Points, in no order, along strands that fork, close into loops and pass close to each other.
(in the rows, 128 means zero)
Points whose rows are less than 61.7 apart are linked; no others are. Some points are linked to none.
Z_163: 126 149 134 129 121 139 103 132 149 133 156 136 112 121 132 180  85 127 126 105 136 136 130 111  95 108
Z_416: 142 121 103 164 138 125 140 126 115 119 110 127 109 148 130 163 116 137 157 111 111 118 161 115 107 112
Z_447: 149 118 140 111 123 133  95 142 142 126 162 135 135 109 123 111 117 111 138 114 142 138 138 131 133 150
Z_145: 150 108 158 142 118 133  89 143 121 105 132 120 105 142 128 161 139 130 146 113 121 120 169 128 112 125
Z_963: 119 124  98 147 125 124 167 125 109 130 108 124 133 144 129 125 135 124 137 127 115 118 116 126 121 122
Z_133: 117 112 122 117 142 114 147 148 128 136 132 131 180 143 136  99 104 110 123 119 150 118 150 152 133 111
Z_517: 136 138 154 103 117 118 120 143 139 123 145 153 169 116 128  82 122  91 128 123 142 145 103 144 150 145
Z_933: 120 118 105 119 139 124 156  84 151 115 146 101 105 118 110 111 138 152 117 176 119 136 111 119 138 133
Z_487: 107 176 143 151 113 133 117 127 105 155  97 157 100 133 134 145 154 147 131 131 127 118 103 127 137 132
Z_242: 131 120 147  98 128 119 134 143 133 121 137 137 167 117 121  81 128  96 121 131 138 134 114 144 147 130
Z_986: 107 142 103 128 137 117 142  92 124 120 122 105  86  92 134  97 137 163 123 160 119 127  95 126 136 147
Z_970: 133 128 154 129 130 122  95 147 153 149 161 142 146 120 114 133  81 101 124  94 143 133 162 137 107 131
Z_681: 112 158 108 145 139 131 115 102 124 137 109 146 121 126 144 161  88 154 118 110 113 139 119 123 109 106
Z_840: 104 126  98 130 125 115 158 124 134 134 123 126 167 144 137 113 124 115 125 125 149 134 106 153 133 112
Z_926: 136 137 140 165 114 141 123 142 102 122 104 127  99 139 133 159 161 139 145 120 112 112 123 111 119 144
Z_183: 142 124 114 163 130 131 134 133 108 117 107 124 105 145 127 160 141 136 159 117 105 112 143 109 111 131
Z_399: 136 117 153  99 128 121 137 135 124 115 115 129 157 110 111  85 149  99 117 145 124 131 113 145 149 131
Z_630: 137 119 121 139 123 124 116 142 126 117 126 129 133 130 126 152 132 133 144 113 132 124 148 133 120 123
Z_482: 147  87 113 110 133 148 118 128 140 123 153 101 104 101 125 128 154 130 129 164 117 126 158 103 134 130
Z_911: 139 111 130 127 142 113 122 157 147 135 146 123 150 134 132 134  98 126 136  98 143 120 181 131 116 125
Z_437:  99 135 109 121 120 120 128 129 131 146 119 138 184 155 139 115 116 103 115 119 158 143 102 166 139 122
Z_387: 154 122 170 154 111 148 117 139  93 113 107 120  94 136 130 150 167 134 137 123 110 108 127 117 127 148
Z_865: 108 145 122 140 110 131 135 128 113 144 100 137 152 136 139 116 150 128 127 129 135 131  93 148 135 137
Z_606: 133 134 110 125 118 124 113 124 158 137 161 135 133 115 126 140 100 119 126 104 155 146 135 118 118 139
Z_335: 146 118 165 118 131 126 143 136 110 118  98 133 145 120 111  98 151  97 125 145 113 117 130 139 143 133
Z_198: 124 159 123 127 129 138  97 120 145 126 149 136 104 113 137 172 100 142 129 116 134 145 129 109 112 127
Z_62: 112 154 103 115 122 124 127 109 134 114 132 115 101  89 147 110 137 158 131 150 129 135 102 127 140 149
Z_388: 134 155 179 109 119 133 106 136 122 133 118 173 154 133 136 123 135 106 118 128 137 148 104 157 143 128
Z_254: 134 101 121 119 134 121 153 141 119 126 126 104 144 132 110 123 132 134 131 136 121 100 167 126 120 111
Z_899: 114 119 110 119 127 113 153 127 145 128 152 124 166 127 130 103 122 116 117 119 154 133 104 144 139 120
Z_931: 152 139 200 116 114 131  94 135 121 111 127 152 115 142 133 144 139 107 131 121 125 140 141 141 123 124
Z_828: 129 153 170 109 122 134  95 142 137 135 148 166 145 123 121 128 117 107 112 111 147 149 109 139 133 134
Z_240: 150  99 157 118 150 130 139 157 112 123 119 106 142 129 108 123 134 134 137 143 109  99 183 124 113 120
Z_260: 117 127  98 147 140 122 169 103 112 124 111 116 110 132 131 109 128 149 128 136 102 117 102 118 122 129
Z_882: 109 147 128 136 111 138 129 133 103 160  87 141 160 158 140 114 141 117 119 130 141 129  89 159 143 142
Z_440: 129 100 111 113 133 133 144  98 169 132 191  99 121 114 110 106 123 124 111 171 141 132 133 109 148 135
Z_752: 126 151 144 137 114 140 100 127 122 121 123 141 110 124 131 161 151 146 135 124 131 133 124 127 121 135
Z_66: 137 145 198 120 112 145  96 122 104 118 118 148  98 141 131 155 152 128 117 115 123 138 136 134 113 122
Z_984: 149 118 169 124 119 138  74 145 134 115 153 131 108 131 133 149 127 123 138 116 130 134 154 128 123 134
Z_291: 120 147 106 137 130 125 121 118 147 135 122 141 142 132 142 163  76 128 121 105 132 146 124 118 107  98
Z_739: 146  88 131 101 136 135 117 139 133 125 150 102 123 106 115 116 143 130 131 148 120 117 162 115 133 130
Z_253: 151 109 153 130 123 138 135 141 101 120  98 122 125 119 110 116 163 119 127 135 107 111 126 129 136 144
Z_111: 114 111 130 104 133 115 150 127 142 123 154 118 162 124 112  87 131 112 108 137 143 123 105 144 145 123
Z_880: 116 165 123 138 114 130 111 120 121 129 114 146 101 108 137 143 148 156 139 135 126 126 114 128 132 139
Z_115: 142 103 112 119 126 152 124 117 126 123 129  99  91  99 119 129 178 141 130 171 106 127 140 105 127 142
Z_10: 110 125 115 122 132 114 124 144 139 149 132 141 185 149 137 117  97  96 111 105 159 136 131 154 132 113
Z_319: 134 131 169 121 120 133  79 145 143 130 159 143 123 130 118 147 102 109 125 104 134 138 145 130 115 129
Z_699: 115 175 137 118 126 143  88 119 134 130 149 138  80 103 139 169 122 148 127 129 136 143 129 112 124 126
Z_184: 120 119  97 152 128 126 163 136 106 140 103 124 149 163 131 129 124 108 137 122 126 110 136 138 123 113
Z_678: 105 179 122 120 131 134  90 110 124 135 134 148  69  97 139 158 116 159 120 133 123 137 120 125 136 122
Z_467: 123 140 126 135 121 127 111 137 151 138 143 142 138 130 132 173  85 114 122 102 137 137 131 120 103 103
Z_890: 115 131  92 136 130 109 151 120 153 135 127 135 157 151 143 128  83 118 124 104 148 149 135 131 123  95
Z_619: 112 160 126 159 125 128 131 137  99 155  82 144 109 154 152 141 144 143 139 129 110 116  97 115 135 139
Z_883: 120 141 100 111 128 127 132 104 149 116 157 108 108  92 147 107 125 148 128 147 144 144 101 119 138 151
Z_800: 124 103 135 135 136 131 162 149  98 143  89 122 143 155 114 108 154 103 109 140 109  99 125 122 146 134
Z_200: 146 100 145  91 142 125 123 140 137 126 152 108 143 113 108  94 130 119 127 146 125 121 160 117 136 131
Z_221: 124 148 174 124 115 145  91 132 121 123 131 143 103 132 127 169 142 139 117 114 133 136 130 127 110 117
Z_745: 109 127  90 141 131 121 164 125 114 148 102 120 164 172 136 119 114 107 132 126 140 121 124 152 130 111
Z_54: 128  98 140  93 138 123 129 117 145 120 155 110 140 118  98  89 151 121 111 162 128 127 138 124 151 137
Z_381: 123 131  89 151 140 122 146 100 122 121 107 135 125 140 141 130 102 154 132 109 117 138 126 128 117 114
Z_614: 126 120  90 139 138 112 164 118 150 124 129 130 141 155 137 125  74 137 131 105 138 139 156 124 122  87
Z_645: 113 123  99 150 145 125 170  89 121 120 122 117 110 129 132 103 107 174 113 128 119 127  98 136 135 121
Z_966: 167 140 181  95 114 141  93 133 134 118 149 146 123 101 135 113 142 108 140 140 135 145 112 131 149 157
Z_981: 130 144 154 110 117 124 105 141 142 137 147 166 166 126 125 105 110  97 120 112 149 151 110 144 135 142
Z_123: 148 112 127 137 123 151 131 131 109 121 109  99  88 109 114 140 173 140 141 150 103 114 130 102 126 152
Z_3: 102 174 116 136 133 127 105 105 119 139 114 152 102 113 141 157 105 160 122 121 116 133 117 124 123 115
Z_596: 156 118 161 136 117 141 114 140 104 110 110 125 117 122 122 135 155 126 138 126 115 116 128 136 133 142
Z_937: 117 133 113 141 116 126 147 130 116 127 108 130 142 126 127 124 149 129 134 124 126 124 110 138 125 132
Z_471: 123 131  92 131 131 114 150 107 138 112 127 128 132 129 140 122 112 143 136 120 132 140 118 131 123 116
Z_665: 153  97 149 136 140 129  99 159 132 118 142 105 114 132 133 149 126 133 155 116 125 111 192 128 113 121
Z_401: 130 123 135 131 138 113 116 153 151 151 148 139 160 133 127 133  81 106 120  91 148 130 167 136 113 124
Z_589: 136 114 125 139 125 135 148 139 107 128  95 110  99 125 111 131 176 135 130 144 101 109 115  95 131 155
Z_313: 122 150 156 128 119 141 109 134 110 149  99 161 156 149 136 129 137 113 114 127 139 142 102 164 140 130
Z_486: 124 106 114 119 130 115 155 140 125 126 133 120 161 133 120 115 124 120 121 125 137 110 148 137 130 108
Z_994: 146 108 148 125 140 121 101 158 143 127 150 118 131 133 130 139 111 126 147 105 134 121 183 129 116 129
Z_594: 120 136 115 156 130 126 151 146 100 141  82 126 115 149 148 132 152 134 136 133 101 109  93 108 132 143
Z_755: 136 120  95 147 139 113 150 124 133 121 117 129 131 146 133 148  97 135 144 111 125 126 167 122 111  98
Z_560: 133 113 104 102 126 137 137 116 148 120 160  98 114 100 130 114 140 133 126 149 137 138 118 115 133 144
Z_448: 124 114 113 143 133 125 163 141 107 135  94 115 109 143 119 129 163 129 128 138  96 103 110  94 126 137
Z_317: 109 132  99 130 140 117 169  96 139 118 135 119 128 119 132 105 120 147 127 141 132 134  89 138 134 119
Z_900: 124  92 121 101 134 128 129 107 158 123 174 106 126 120 103  98 158 130 107 177 132 128 136 116 156 143
Z_639: 131 127  92 165 142 127 152 112 108 128  97 133 120 160 139 142 105 140 137 106 101 122 136 115 112 118
Z_897: 125 113 106 109 132 127 154 103 155 117 165  99 121 116 117 112 128 134 120 155 137 131 115 117 139 126
Z_602: 107 131 111 128 144 117 157  87 138 122 129 105  97 110 110 102 152 157 118 173 119 130  96 123 135 144

How many points has the smallest loop of links through each point below? Write - if it is on no loop.
Z_897 => 7
Z_335 => 21
Z_313 => 15
Z_911 => 8

Name the points in between on the shortest way along the links from the first point to the second, in order.
Z_840, Z_183 => Z_899, Z_111, Z_242, Z_399, Z_335, Z_253, Z_596, Z_387, Z_926
Z_221, Z_589 => Z_752, Z_880, Z_487, Z_619, Z_594, Z_448
Z_10, Z_614 => Z_437, Z_840, Z_745, Z_184, Z_963, Z_260, Z_645, Z_317, Z_471, Z_381, Z_639, Z_416, Z_755
Z_123, Z_933 => Z_115, Z_482, Z_739, Z_200, Z_54, Z_900, Z_440, Z_897
Z_981, Z_317 => Z_828, Z_388, Z_313, Z_882, Z_865, Z_937, Z_963, Z_260, Z_645
